Points on a hilly landscape, in no order, each with its height.
A ball rolls from a point to the lowest of its 5 nearest points, and stops where none of them is lower. Distance is the straight distance between rows; heights are no part of it.
J809: [  1   4   0  -5  16  -4   0  12  -9   0  -5  -9  -2  -4   8 -13   1  -6
   0   1   0   1  -1 -13   2  -6]  h=259
J108: [  7   9   4 -11  26  -1   1  21  -9   2  -5  -6  17  -6   6 -28 -10  -2
 -11   7  -3 -11   4 -16   0   3]  h=642
J420: [ -9 -11  -6  -1  -1   5   3  12  25 -17   1  14   6  -3  18   6 -15 -16
   9   9 -22  -6   6 -12   4  -4]  h=547
J837: [  1   7  -3   0  -1  10  -6   8  19   9  -3  12  14   6  -8   8 -19  10
 -16  10  12 -24  -5  -3   4  17]  h=432
J245: [ 17   0 -16  -7   5   5   6  10   4  -2   0   7  -6  -1  12   7   0   7
   9   9 -19   5   0  -4   0  -2]  h=738
J596: [-12  -4   2   4 -10   3   0   3  25  -8   2  11   5   1   6  16 -15 -12
   0   7   0  -4   2  -1   6   4]  h=927
J22: [  2   9   0  -8  14   3   0  11   1   2  -4  -1  15  -6   2 -14 -11   3
 -12   6   7 -13   1  -9  -1   4]  h=830
J802: [ 18   5 -18 -10   7  -3   4  -8 -22   2  -2  -9 -11   1   6  -6  17  14
   4  -2 -18  27   4   3  -4 -10]  h=716
J336: [  9  -7 -15  12 -20   3   7 -25  -3   2  11  15   1   0  -7  23   2  16
   5   6 -13  -2   0  17  -7   5]  h=518
J651: [ -9   1   0  -1  -5   0   1   6  13   0   0   4   3   1   0   3 -10  -4
  -1   4   1  -6  -2  -3   5   1]  h=910
J494: [ 10   6 -11  -3  -4  -5   1 -23 -26   9   1 -10  -4   2 -10  -2  15  22
  -8   0   0  23   1  12  -5   8]  h=806
J792: [ -9   4   7  -1   4   3  -5  14  17  -1  -1   8  14   0  -2   0 -20  -9
  -2   7   7 -23  -5 -12   6   5]  h=728
J718: [ 10  -4 -10   9 -19  -1   4 -34 -27   4   4   1  -8   9 -16   7  13  22
   4  -6  -3  14  -1  27  -3   0]  h=496
J128: [-11   1   9   3 -17  -2  -7 -13  -5  10   3 -12 -10   2 -13  -1   7  -1
  -3  -9  19   6  -2   9   0   4]  h=630
J405: [ 21  -1 -18   1  -6   0   2 -13 -11   2   1   4  -2   3  -4   8   8  20
   4   5 -12   7   1  13  -3  -3]  h=664
J281: [ 17   1 -15  -8  11   2   3   4  -5   2   0   4  -6  -1  10   1   6  11
   6   6 -19  15   0  -2  -5  -6]  h=778
J234: [  9  13  -5  -6  13   3  -4   8   3   9  -4   0  17  -4  -1 -11  -4  14
 -15  13   4  -3   4  -7  -2   7]  h=873
J770: [-11  -6  -3   3 -16   7   2  -5  27  -7   2  23   6  -1   8  26 -13  -9
   2  11 -11  -6   2  -1   3   4]  h=805
J940: [-19   0  13   6 -14   6  -3   2  16   3   4  -1  10   3 -13   9 -13  -9
 -10   2  24 -17  -1  -1   5  14]  h=727
J745: [ -8   0  10   1 -13  -5 -14 -21 -14   8   4 -13 -13   8 -15  -8  15   2
  -6 -17  25  15   0  12  -3   4]  h=599
J611: [ -3  -1   8   2   1 -10  -7 -10 -10   1   3 -11 -14   2  -6 -11  13  -5
   4 -15  16  16   0   4  -2  -6]  h=436
J653: [  3   0  -5  -1  -4  -5  -1 -18 -13  -8   0  -6 -20  10  -5  -2  16   0
  13 -18  -4  25  -6  14   1  -7]  h=593
J720: [ -3  -5  10   1  18  -1   4  23   2 -11  -3  -5   4  -8  13 -12  -6 -20
  12   2 -11 -15  -2 -20   2 -10]  h=426
J857: [  8   0  -3   3 -14  -3  -4 -32 -29  12   7  -8  -5   6 -19  -2  15  21
 -10  -9   5  21   4  18  -7  13]  h=748
J789: [-12  -4   6   4  -1   1   2   9  15  -8  -1   5  -3  -3   8   9  -9 -16
   7   0  -3  -2   3  -9   1  -5]  h=733
J154: [ -1  -1   2  -2  13   2   2  22  14  -7  -4  10  13  -2   7  -5 -16 -13
   4   6  -6 -28  -2 -14   8   1]  h=641
J32: [ 11   0 -13  -5   2  -3   4  -6  -7   1   1  -2 -13   3   4   5  10   7
   9  -3 -15  20   1   5  -5  -8]  h=763
J938: [-13  -5   7   6 -20  -2   0 -14   7  -3   3   0 -14   6  -8  13   5  -9
   6  -9   8   8   3  10   4  -2]  h=685
J475: [  4   5 -10  -5   7  11  -6  13  18   6  -1  18  20   4   1   3 -13  13
 -10  17   4 -18  -4  -5   3  13]  h=627
J691: [  2   5  19   0  23 -11   0  17 -22  -2 -11 -17  12  -7   5 -27   0  -8
  -6   0   6  -7  -4 -15   0  -7]  h=323
J598: [ 16   2 -11 -10  20  -3   3   7 -18  -3  -9 -13 -17  -1  16 -13  20   1
   7  -8 -20  24   6  -8  -3 -13]  h=638
J909: [-21  -1  10   5  -2   2   4   7  18 -11   3   5   1  -2   3   7  -8 -20
   5   3   6 -12  -2  -5   2  -2]  h=862
J930: [ -2   6   0  -4  -7   6  -3   2  12   6   2   8   7   3  -2   8 -11  11
  -9   6   8 -13  -2   3   2  10]  h=243
J287: [  8   3  -9  -5  13  -4   1   0 -14  -7  -4  -9 -21  -1   7 -10  18   1
  11 -14 -14  23   1  -3  -4 -12]  h=592
J222: [-11  -5  -1   7  -9  -1   0  -5  11 -11  -2   7 -15   1   6  12   9 -13
  15  -4 -13  16   3   3   6 -13]  h=769
J750: [ -2 -13 -14  10 -21   6   7 -20  12  -2   7  27   3   3  -2  34  -6   8
   0  10 -16  -7  -1  15  -5  10]  h=675
J294: [ -5  -9   0   8 -17 -10  -5 -29 -10  -9   1   1 -29   7  -8   3  18   0
  14 -23  -2  20   3  21   4 -10]  h=573
J648: [ 17  -4 -16   8 -15   3  10 -23  -7   2   7   7  -4   1  -6  18   9  15
  10   5 -13   4  -2  18  -4  -2]  h=582
J309: [ -8  -4  15   8  15  -6   2  15  -2 -14  -6  -7  -3  -5   8  -8   1 -20
  12  -2   1  -5  -3  -9   5 -13]  h=513
J371: [-13  -1   2   6 -21   8  -2  -4  23   3   2  13   4   4  -6  21 -16  -2
  -4   7   6 -12   0   5   1  10]  h=651
J232: [-11  -8  -5   3 -21   4   6 -11  18  -5   1  18   1   1   4  24 -10  -1
   1   3  -9   0   3   9   1   6]  h=735
J435: [ -6  -3  12   6   6  -6   0  -1  -6  -8   2  -9 -15   1   1  -6  10 -15
   6 -14   9  10  -1  -1  -2 -12]  h=521
J267: [  5   5  -5  -2 -13   1  -1 -16  -7  12   3  -5  -4   3 -13   2   3  15
  -8  -2   9  11  -1  14  -4   4]  h=754
J49: [ -7  -5  -4   5 -20   8  -1 -11  22   4   3  19   9   6  -6  30 -16   6
 -10   7   2 -16  -4  10   0  17]  h=448
J929: [  2   5  -9  -4   5   2  -1  16  11   0   1   8   3  -2  11   3  -8  -3
   5   8 -13  -3  -2  -6   1  -1]  h=671
J476: [ -6  -8  22   0  18  -5  10  29   0 -18  -4  -2  15  -2   7 -12 -12 -20
   8   3  -6 -26  -7 -16   5  -3]  h=246
J806: [  7   8   2  -3  22  -8  -2   2 -23  -4  -7 -14  -4  -6  10 -21  14  -5
  -4  -9   0  21   7  -8  -1  -7]  h=327
J43: [ 12   2  -9  -3  -5  -5   1 -20 -20   4   3  -9 -10   4  -7  -2  16  17
   1  -3  -4  16   2  14  -5  -4]  h=709
J356: [  6  14  -1 -11  23   2  -3  16   2   3  -9   3  22  -7   5 -21 -10  10
 -13  11   5 -17   6 -18   3   6]  h=751
J163: [  0   2  17  -5  22  -6   5  24  -8  -7  -7  -8  20  -6   5 -24  -5 -11
   0   6  -2 -24  -1 -19   3  -4]  h=395
J898: [  2  -1  -5  10 -22   6   1 -16   5  13   8  12   5   6 -15  26  -5  13
  -6   8   3  -7  -1  14  -5  13]  h=691
J899: [  7   7  -5  -6  20  -1  -1  14  -6   5  -3  -7   6  -6  10 -14  -3   1
  -2   3  -8   0   2 -10  -2  -3]  h=484
J579: [-11   0   8   5  -7  -2  -2  -6   5   0   2  -6 -10   2  -7   1   4 -10
   6  -5  13   3   1   3   0  -1]  h=670
J124: [  2  -8  16   1  29 -12   1  10 -23 -16  -4 -16 -20  -8  14 -19  21 -24
   7 -21   2   9  -3  -9  -2 -15]  h=626
J348: [-15  -9  -1  12 -31   0   5 -23   6 -13   0  13  -7   4  -5  26   1  -3
   7  -5 -11  12   5  16   1   1]  h=649
J534: [ 7  5 -6 -7  2  1  0  6  5  5 -1  0  6  1  1  3 -6  5 -3  6 -2 -4  0 -4
 -4  3]  h=796
J259: [  1   7  -3   1 -15   3  -8 -11  -5  18   2  -8   5   4 -17   0  -3  20
 -20   5  16   2  -1   8  -3  14]  h=187
J697: [ -5  -1  -8  -2  -9   7   2   5  21   3   3   9   6   1   4  11 -14   3
  -1   7  -3 -11  -3   1   2   6]  h=746
J977: [ -7 -10  23  -2  17  -5   8  27   9 -22  -4   5  24  -4   5 -11 -20 -21
   5   6  -3 -33  -8 -17   7  -3]  h=78
J740: [ -2  -8  -5  12 -22  -7   3 -35 -18  -5   6   6 -16   7 -11  10  15  11
  13 -22  -8  19  -1  24   1 -10]  h=618
J704: [ -7   5  14   1  11  -9  -8  -8 -17   0   0 -15 -11  -1  -5 -15  18  -7
  -7 -18  20  17  -2   4  -7  -3]  h=341
J614: [  6  -3  -9   0 -15   8   3 -11  14   4   1  15   2   5  -3  20  -4  12
  -1  10  -7  -5  -2   9   0   7]  h=704
J152: [ -3  -1  -3   1 -15  14  -7  -3  15  17   4  14  14   7 -11  16 -16  19
 -17   9  14 -19  -6   4  -1  23]  h=157
J381: [ -5  -7   3   3   9  -5  -1  -1  -4 -15  -3  -4 -22   0   6  -5  17 -16
  13 -15  -2  15   0   2   0 -14]  h=581
J188: [  0  -6  -6   8 -27  -1   5 -31 -14   4   3   3 -11   9 -16  12   8  11
   3 -11   0   5   0  22  -1   2]  h=321
J631: [ 12  -4 -16  -3  -4   7   0   3  11   0   5  16  -1   2   9  15  -1   8
   7  12 -21  -1   1   4   0   3]  h=786
J131: [-10  -3   0   0   9   2   6  19  18 -17   1  12  10  -5  17   3 -17 -20
  10   5 -16 -18   2 -19   5  -3]  h=699
J642: [ 6  7 -7 -6  6  2 -3 -2 -7 11 -2 -7  0 -5  0 -5  5 11 -2  4  5 10  1  3
 -1  1]  h=159
J670: [-11   6   4   3  -5  10  -5   8  21   4   5  11  16   3  -6   6 -18   1
 -10   7  17 -23  -6  -3   2  12]  h=601
J505: [  6   2  -4  -5  23  -2   2  25   8  -3  -6   3  13  -3  11 -16 -12  -7
   0  10  -9 -19   1 -17   5   1]  h=696
J238: [-23  -7   3   7 -29   1   1 -12  17  -5   2  10  -3  -1  -5  21  -5 -10
   1   0  10   3   3   7  -1   4]  h=765
J47: [ 13  10  -9  -7  10  -5  -3 -10 -23   4  -2 -12  -4  -3  -2 -11  15  15
  -6   0  -4  28   6   3  -3  -2]  h=646
J979: [  3  -1  11  -4  24  -5   5  17 -12  -6  -7 -15   3  -8  11 -21   1 -11
   4  -1  -4  -2   0 -16   0 -10]  h=340
J664: [-12  -2   3   5 -17   5  -5  -3  12   5   5   3   0   3  -8  15  -6  -3
  -4   2  13  -3   0   6  -2   6]  h=837
J618: [-13  -3  15   4 -21  -1  -9 -14   2   2   4  -9 -10   6 -18   5   9  -8
  -1  -8  21   7  -2   8   1   1]  h=694
J763: [ 12   6  -8  -7  19  -2   4  10 -14   1  -5 -10 -12  -6  14 -13   9   2
   2  -3 -14  16   7  -9   1 -10]  h=572
J978: [  2   1  10  -7  22   0   0  20   1  -2  -7   0  24  -5   1 -21 -14  -7
  -7   5   2 -27  -5 -20   3   4]  h=535
J91: [  1  -5 -10  12 -28   1   8 -30  -4   2   5  13  -4   3 -11  20   2  14
   6  -5 -10   7   2  21  -2   2]  h=444
J873: [  9   5  -1  -9  28   2   4  20   7  -1 -10  12  31   0   6 -28 -15  -1
 -14  13  -6 -33   1 -20   7   6]  h=643
J480: [ 16   5 -13  -9   5   7   0   5   0   8  -3   4   5  -2   6   3  -2  19
  -6   9  -4  -1   1   0  -3   7]  h=814
J339: [ -4  -9  26   6  14  -9   3  18 -10 -12  -5 -14  11  -3   7 -17  -4 -17
   5  -3   9 -19  -7 -14   1  -9]  h=350
J364: [ -2  -5  -2  -1 -15  -5   1 -16  -5   0   1  -2 -15   7  -4   7   8  -1
   7 -14   2  17   0  13  -2  -7]  h=624
J14: [ 16  -2 -16   4  -9   0   9 -26 -23   2   3   0  -6   7  -8   5  15  21
   7   0 -15  14   0  17  -5  -3]  h=619
J798: [ -6  -7  29   1  22  -7   2  12 -17  -8  -5 -16   5  -6   3 -18   2 -16
   2  -7  13 -10  -6 -13  -2 -10]  h=414
J290: [  7  14  -7  -8  19   7  -3  14   7   8  -7   5  19  -2   0 -15 -14  13
 -16  11   3 -19   1 -11   4  12]  h=820
J830: [ 15  -1 -16   9 -10  -3   7 -38 -33   0   6  -6  -5   5 -12   4  19  27
  -1  -5  -5  16   1  20  -9   5]  h=631
J69: [  0  -3  11   3  21  -6   2  17 -13  -7  -4 -14  -9  -5   7 -11  10 -21
  10  -8  -6   3  -1 -15   0 -12]  h=479
J88: [  3   3   1  -5   4  -1  -1   0  -4   1  -3 -12 -13   0   0  -8   4  -6
   6  -5   2  10   0  -2  -2  -9]  h=591
J372: [  6   9  -9  -8  14   5  -5  19  14   5  -4  12  23   3   5  -9 -18   7
 -12  10   0 -27  -2 -14   8   7]  h=759
J177: [  0  11   8  -4  14  -9  -5   2 -20   8  -6 -18   2  -4   3 -20   4  -3
  -8  -4  11   9   2  -6  -3   2]  h=349
J622: [  4   0  -4  -1   2   5   3   6  21   6   7  14   7   2   9  16 -10   4
   0   9 -11 -12   1  -4   1   4]  h=692
J209: [  6   4  -6  -3   8  -7  -2  -5 -15   0  -4 -10 -19   1   1  -8  16   1
   6 -15  -4  22  -1   2  -1 -10]  h=537
J446: [  3  12   2  -4   7  -3  -6  -8 -15  11  -1 -17   3  -3  -4 -12   7   9
 -12  -7  15  15   0   0  -6   3]  h=560
J429: [  8   7  -3  -2  -4   4  -5 -10  -6  15   1  -6   6  -1  -9  -1   4  18
  -8   9  10   5   1   6  -4   9]  h=720
J815: [  2  -4   4   3  20  -5   3  12 -11 -14  -5 -13 -20  -6  16 -14  17 -19
  11 -18  -7  13   0 -10   2 -17]  h=559
J514: [  6   3  -4  -7  10   1   5  10  -3  -4  -3  -5 -12  -2  11  -6   6  -2
   7  -3 -12   9   3  -6   2 -12]  h=571
J556: [ -7  -1  20   5   9  -5  -8   1 -11  -2   2 -15  -8  -5  -2 -13   5 -12
   0 -12  19   6  -3  -6  -4 -10]  h=443
J560: [  4   2  -8  -1 -11   4   0  -6   3   9   2  -1  -2   3  -3   5   1   8
  -3   1   2   3  -4   5  -1   0]  h=701
J492: [ 10   2 -10  -1 -13   6   2 -15  -4  17   7   5   6   3 -13  10  -1  23
 -11   7   4  -1  -2  12  -5  10]  h=909
J384: [ -5  -5   6   0   8   0   3  15   9  -7   3   3   2  -3  10  -1  -9 -15
   8   3  -9  -8   2 -10   3  -6]  h=583
J353: [ 12   6  -6   1  -9   3   1 -20 -21  13   5  -3   5  -4 -13   2  11  25
 -14   3   5  16   2  11  -7  11]  h=934
J785: [ 15   4 -12  -9  12   1   2  18   0   5   1   4  -2  -5  10  -5  -1   3
   5   8 -18   5   5  -8   2  -5]  h=743
J542: [ -7  -1   2   6 -27   6  -2  -9  11   8   2   3  -1   2 -13  18  -5   4
  -8   1  12  -5   1  10   3  12]  h=737
J453: [ 14   8 -12 -11  20   6   2  20   5   1  -4   5  13  -4  13 -14  -5   9
  -6  11  -9 -10   5 -12   4   5]  h=682
J76: [ 11  10  -6  -7  22 -10  -4   7 -20   2  -7  -9   1  -3  11 -18  12   8
  -9   2  -6  22   7  -9  -1   0]  h=487
J705: [ -3  -2  -1   4 -22  -6  -1 -29 -16   4   3  -3 -21  11 -14   1  15  10
   1 -18   9  15   0  21   0  -3]  h=478
J205: [-12  -4  11   4   1  -1  -1   9   7  -5   0  -8   6  -2  -2  -4  -6 -12
   0   3   9  -9  -2  -5  -1  -5]  h=632
J498: [ -9  -8  15   3  13  -4   5  18   2 -16  -2  -5   7  -2   7  -6  -9 -22
   8   4  -1 -15  -1 -13   5  -4]  h=399
J470: [ -7   2   7   0  -8  -5  -5 -18  -9   3   1 -11 -14   4 -11  -5  15  -1
  -2 -16  16  14   1  11  -4   1]  h=533
J847: [ -1   0   0   0  -1  -9  -5 -16 -14   0  -1 -14 -20   2  -7  -6  19   1
   3 -20   8  20   0   9  -4  -5]  h=522
J953: [ 21  -2 -16  -8  17   3   3  22   7   0   5   9   1  -3  17  -2   1   7
   6  15 -29  -3   3 -14   2  -3]  h=791
J935: [-15   0   8   4  -6   1   0   1  13  -1   2  -1   0   0  -3   9  -9 -10
   0  -2  12  -5  -2   1   2   2]  h=817
J758: [-14   3  12   6  -1   0  -5   2   5   5   0  -9   2   0  -7  -5  -1 -10
  -3  -5  22 -11  -3  -3   0   3]  h=761
J357: [ 11   3  -3   5 -16   4  -1 -21 -13  17   6  -2   9   1 -20   7   2  28
 -18  12  11   6   6  15  -8  19]  h=707
J650: [ -4  -6  -5   2 -19  -1   2 -10   8  -2   3   7  -7   2  -3  18   0   0
   6   0  -6   7   2  13   2  -5]  h=719
J800: [ -6 -10   4   3   9  -1   4  16   8 -20  -1   6  -3  -7  15   5  -3 -20
  20   2 -19   1   5 -18   3 -15]  h=710
J4: [-10  -3  -2   0 -14   4  -2  -1  16   0   1   8   0   4  -1  15 -10  -6
   2   3   2  -1   0   7  -1   3]  h=939
J665: [  4   6   2  -2  11  -7  -3   5 -12  -2  -1 -14 -12  -3  11 -16  14  -3
   4  -7  -6  15   0  -6   1 -13]  h=471
J865: [  0  -6  -1   2  11  -1   5   9   0 -10  -4  -3 -16  -3  13  -2  10 -17
  16 -11 -14  12   2  -8   2 -16]  h=616
J98: [ -6  -3   0   3  -3  -2   0  -9  -4  -4  -1  -3 -17   2   0   2  14  -9
  12 -13   1  15   1   3   0 -10]  h=596
J787: [  6  -2 -10   6 -19   2   4 -18   2   3   4  10  -2   1  -7  17   4  11
   1   2  -3   2  -2  13  -4  -1]  h=612
J269: [-16  -1  19   2   4   4   3  18  11  -9   1  -1  18  -3  -5  -2 -19 -15
   0   7  14 -26  -6  -8   5   5]  h=580
J217: [ 12  10  -7  -9  13  -4  -1   8 -11  10  -6  -9   3  -7   7 -13   6  12
  -6   5  -4  15   2  -8  -5  -1]  h=590
J794: [ -9  -5   3   4 -18  -8  -6 -22  -9  -3   4  -7 -19   8  -7   2  14  -1
   5 -17  10  19   3  18   2  -7]  h=561
J17: [  4  13   7  -2  27  -7   2  13 -16   4  -9  -8  18  -8   9 -25  -1   4
 -13   4   1  -2   1 -16  -2  -1]  h=509
J53: [ -7   3   8   2   1  -8  -6  -4  -3   4   2 -11  -8  -3  -8  -6   6  -8
  -1  -9  15   9   1   2  -1  -3]  h=545
J892: [  9   2  -3  -1  18  -5   7  15 -10  -5  -6 -10 -12  -6  15 -10   8 -13
  13  -3 -15   7   1 -15   1  -8]  h=563
J817: [ -1  -8  27  -3  15 -10   6  28  -6 -17  -9  -3  23  -1   1 -16 -13 -18
   1   2   2 -31  -7 -17   3  -5]  h=242
J168: [  6  -6 -14  -5   8   6  -3  16  22  -5   3  25   7  -1  19  12  -9   0
   5  14 -23  -9   4  -6   5   3]  h=252
J739: [  2  -4   4  -4  10  -2  -1  16  -1  -8  -2  -8  -4  -6   8 -11   1 -12
   9   0  -5   1  -1 -11   2  -8]  h=463
J369: [ -3   2   1   4 -23   6  -6 -15   4  14   4   0   2   5 -19   7   3  13
 -12   1  16  -1  -1  12   0  15]  h=600
J891: [ -6   0  -3  -2  -1   2   2   6  12  -7  -1  -1  -7  -4   5   6  -1 -12
   8  -4  -8   5   3  -2   3 -10]  h=686
J882: [ 11  -1 -14  -3   8   9  -5   7  13   9  -1  10  11   2   5   4  -8  16
  -8  14  -6 -11   2  -4  -4   7]  h=669
J902: [ -9  -4  11  -1  15   1   2  23  11 -10  -7   2  23  -3   0 -11 -18 -11
  -1   5   3 -34  -5 -13   8   8]  h=385
J454: [ -1   1   8   2  12  -8  -2  -2 -17  -3  -4 -13 -15  -5   3 -14  15 -10
   2 -15   9  16  -1   4  -6  -8]  h=433
J10: [  2  -4  -6   3 -19  -1   5 -18  -4   4   4   3  -9   3  -7  12   8   6
   8  -1  -5   9   1  10  -2  -5]  h=650
J235: [ -2  -3   0   4 -23   1  -1 -19  -4   6   3  -1  -5   6 -13  13   5   8
   0  -1   5   7  -1  15  -2   5]  h=524
J914: [ 11   4 -10  -6   6   1   2  10  10   2   0   5   2  -1   6  -2  -5   4
   4   7 -11  -1   1  -5   1  -2]  h=657
J159: [ -7   1   9  -1   4  -1  -3   3   1   2   3 -10  -3   0   2  -6   1 -10
   3  -2   9  -1   1  -1   2  -6]  h=679
J389: [  4   8  -2  -1  -8   6  -3   1   2  16  -3  -3   9   3 -10   2  -7  18
 -16   6  14  -4   3   3  -3  13]  h=629
J62: [-10 -10   0   9 -29  -5   1 -28   0 -11   0   6 -14   6  -8  17   8  -1
  10 -11  -4  14   2  19   3  -5]  h=615
J255: [-18  -6   3   3 -29   7  -1 -11  21  -9   5  18   6   0  -1  29 -13  -5
  -5   6  -2  -3   6  11   0  13]  h=639
J652: [ -2   1   4   0  12  -1   1  18   2  -3  -3  -6   7  -4   6  -9 -11 -12
   6   1  -3  -7  -4 -11   0  -6]  h=544
J588: [ -3   0   8   2 -18   2  -3 -12  -5  11   5  -8  -6   4 -18   7   3   5
  -9  -4  15   2  -2  10  -4   6]  h=695
J572: [-15  -9   0   1 -12   5   3   3  26 -22   2  15  -1  -4  10  18 -11 -20
   5   5  -8   1   4  -1   0   0]  h=744
J430: [  2   2  -1  -2  -4  -7  -6 -16 -17   9   2 -11  -8   2 -12  -7  14  12
  -7  -9  14  17  -2  12  -1   3]  h=678
J583: [ 11  -6 -13   5 -18   6   7 -18   2   8   9  15   4   0  -7  26   0  14
   0   4  -7  -6  -4  18  -5   7]  h=586
J760: [  6  -2  -6  -4  13   3   6  20   3  -8  -1   3  -4  -8  20  -2  -3 -10
  10   3 -21  -1   8 -15   5  -6]  h=752
J880: [  0   6  -1 -10   6   7  -4   9   8   9  -2   4  16   1  -2  -3 -12   8
 -13  11   9 -16  -1  -3   3   8]  h=687
J627: [-1  2  3 -2  6  1  0 11  3 -1 -5 -2 -3 -1  5 -5 -2 -6  8  1 -2  2 -1 -6
  2 -9]  h=534
J808: [-10   3   6   1 -13   9  -4   1  14  10   2   1   8   3 -12   8 -14   1
 -10   3  18 -12  -4   3   1  12]  h=652
J780: [ -7  -4  22   4  12  -9  -3   8  -9  -8  -2 -16  -7  -4   7 -15   5 -16
   1  -8  14  -3  -7  -9  -1  -9]  h=458
J557: [ -5   4   2   2 -12   5  -7  -1   9  12   3  -2   1   2 -12   3  -8   7
  -8   3  16  -4  -3   5  -1   4]  h=693
J277: [  8  -3  -5   4 -10   8  -2  -9  12  17   7  17  15   6  -6  15  -9  23
 -16  15   5 -18  -6  11  -3  18]  h=352
J690: [  4  -2  -9  -4  19   2   1  23  20  -5  -1  13  16   1  13  -6 -13  -6
   0   9 -14 -22   1 -13   4   6]  h=790
J797: [ -1   4   6  -2   3   4  -3   5  -1   3  -6  -6   4  -3   0 -11  -2  -1
  -3   1  13  -4  -1  -4   0  -1]  h=801
J345: [  9  -2 -10   8 -20   4   5 -24 -11  12   8   7   3   3 -16  10   6  20
  -6   4   0   2  -2  18  -5  11]  h=887
J230: [  4  -3 -10  -4  -2   1   2   1   6  -2  -1   4 -14   1   6   3   3   0
   7   0 -14   9   2   2  -1  -8]  h=762
J416: [ 13   3 -16  -5   8   6   1   9  15   3   2  17  10   1   7   7 -10   5
   3  13 -15 -10  -1  -3   1   2]  h=492
J553: [-11  -1  14   3  -7  -6  -9 -12  -8   6   8 -14 -10   0 -14 -10  15  -7
  -6 -16  29  10   0  10  -1   1]  h=602
J850: [-16  -3  22   6   7  -3   1  12   1  -5  -1  -9   9  -2  -4  -9 -11 -15
   1   0  18 -19  -6 -10   2   0]  h=474
J601: [-10  -5   8   7 -26  -5  -3 -26  -9  -1   6  -2 -16   7 -16   8  12   2
   2 -15  10  15   3  17   2   2]  h=558
J774: [  9   8 -12 -12  12   9  -4  11  15   9  -3  11  15   0   6  -5 -11  13
 -12  13  -2 -16   1  -8   3   8]  h=747
J158: [  2   4  10  -3  23 -11  -3  11 -21  -1  -6 -19   1 -10  10 -25  11 -12
  -4  -7   4   6  -2 -12  -5  -6]  h=76
J491: [  1   0  -8  -4   0   2   3   8  14  -4   3   8  -6   1  12   9  -2  -4
   8   5 -15   2   5  -3   4  -7]  h=768
J310: [  6  -3  -5  -6  16   3   5  23  11  -8   0   9   0  -1  19   0  -6  -9
   8   3 -21  -9   3 -15   7  -7]  h=717
J13: [-19  -3   8   6 -26   5  -3  -6  17   3   1   6   3   6 -12  18  -7  -8
  -5  -2  13  -7   0   6   0  10]  h=798

For each start below, name the point where the ball stops.
J222 => J704
J650 => J188
J405 => J188
J909 => J977
J758 => J977
J310 => J977
J614 => J188
J789 => J977
J290 => J152
J898 => J188

Call two points neighbours if one is among the 5 nearest of the other. Go from one point of each pair to the other, from neighbour to neighbour, staying as low as possible. Name the highest point that can't be avoided.
J158 and J977 => J163
J158 and J259 => J369
J152 and J704 => J389
J188 and J168 => J384
J642 and J704 => J446
